Each row is a point on a landscape with many peaks, with its height.
From any point a climber takes the steepest step (rise divided by distance) to one of its 5 nearest points. It stops when none of these is higher. Distance is the straight distance between rows; heights are no part of it.
Z976 height 3.33: [125 149  69 100  84 151 106  70]
Z468 height 3.66: [124 125 141 147 109 127 119 117]
Z271 height 6.90: [138 122 174 160 186 106 163 191]
Z330 height 4.83: [107 150  87  69  94 168 117  96]
Z563 height 3.62: [140 134 155 104 215  88 171 192]
Z102 height 2.61: [106 135 101  75 103 167 117 118]
Z970 height 6.66: [116 154  76  74  86 169 111  85]
Z984 height 0.18: [171 134  59 140  85 118  98  52]
Z908 height 1.12: [158 138  57 129  83 128 105  53]
Z270 height 3.68: [141 122 181 202 155 108 148 178]
Z745 height 1.45: [150 139  77 119  84 139 105  63]
Z75 height 5.28: [110 123 144 114 143 138 134 151]
Z886 height 6.03: [110 121 145  87 171 133 142 176]
Z238 height 6.11: [117 122 164 163 150 115 145 170]
Z252 height 3.67: [141 116 162 192 118 102 129 134]
Z869 height 3.71: [141 117 145 179 103 104 114 107]
Z478 height 8.26: [134 125 167 141 192 107 161 191]
Z261 height 3.84: [114 122 143 135 120 137 125 129]
Z824 height 7.55: [103 131 122  70 136 156 128 149]
Z546 height 1.73: [154 128  80 140  78 122 101  59]
Z839 height 3.73: [124 138 102 116  88 145 109  89]
Z397 height 3.91: [131 123 142 160 109 118 124 118]
Z434 height 7.31: [125 120 165 135 181 117 150 182]
Z488 height 6.10: [124 125 152 107 186 113 156 182]
Z186 height 4.82: [129 117 179 175 157 111 147 169]
Z570 height 4.43: [124 122 159 168 126 113 123 142]
Z113 height 5.51: [113 123 131 101 132 148 130 140]
Z268 height 0.28: [185 125  38 141  83 121 101  51]
Z882 height 3.44: [165 120 107 165  83 106 104  73]
Z852 height 3.95: [114 119 150 135 130 134 128 141]
Z465 height 4.60: [113 122 135 121 118 141 124 129]
Z850 height 5.69: [120 122 146  89 192 116 154 186]
Z147 height 4.66: [109 151  87  85  92 166 117  96]
Z157 height 3.61: [111 136 112 101 106 157 119 107]
Z689 height 2.03: [142 147  71 113  80 144 103  63]
Z841 height 4.16: [122 122 156 160 127 123 123 137]
Z99 height 3.94: [112 132 124 111 111 143 119 114]
Z758 height 2.96: [130 144  85 109  86 149 107  73]
Z577 height 6.86: [122 117 162 139 167 119 145 173]
Z704 height 4.50: [116 145  91  96  92 158 107  94]
Z131 height 7.66: [156 129  92 142  88 114 108  67]
Z464 height 3.90: [131 117 169 183 140 110 142 156]
Z858 height 6.49: [123 119 152 104 175 124 153 181]
Z521 height 3.45: [128 125 128 147  98 120 113  96]
Z184 height 3.46: [144 123 123 160  90 109 110  90]
Z86 height 5.50: [130 117 178 172 170 107 160 180]
Z48 height 1.53: [135 113 175 199 141 101 143 161]
Z154 height 4.57: [103 133 119  84 120 155 120 132]
Z890 height 2.93: [131 136  98 124  90 135 105  76]
Z247 height 3.50: [124 136 109 121 100 141 113  91]
Z317 height 3.32: [143 133 107 144  85 123 104  72]
Z453 height 5.36: [123 115 166 171 142 116 140 156]
Z370 height 5.76: [112 122 146 112 165 124 140 172]
Z92 height 7.56: [119 121 158 130 180 122 155 180]
Z193 height 4.69: [127 128 146  87 205  98 162 193]
Z84 height 6.00: [117 122 144  86 161 143 136 164]
Z785 height 3.70: [134 130 151 107 209  94 174 194]
Z989 height 6.09: [112 126 131  80 151 146 134 163]
Z708 height 3.19: [131 132 116 135  96 139 112  91]

For each start below, name the point where the climber stops.
Z99 => Z824
Z247 => Z970
Z468 => Z824
Z908 => Z970
Z745 => Z970
Z708 => Z970
Z464 => Z478
Z261 => Z824
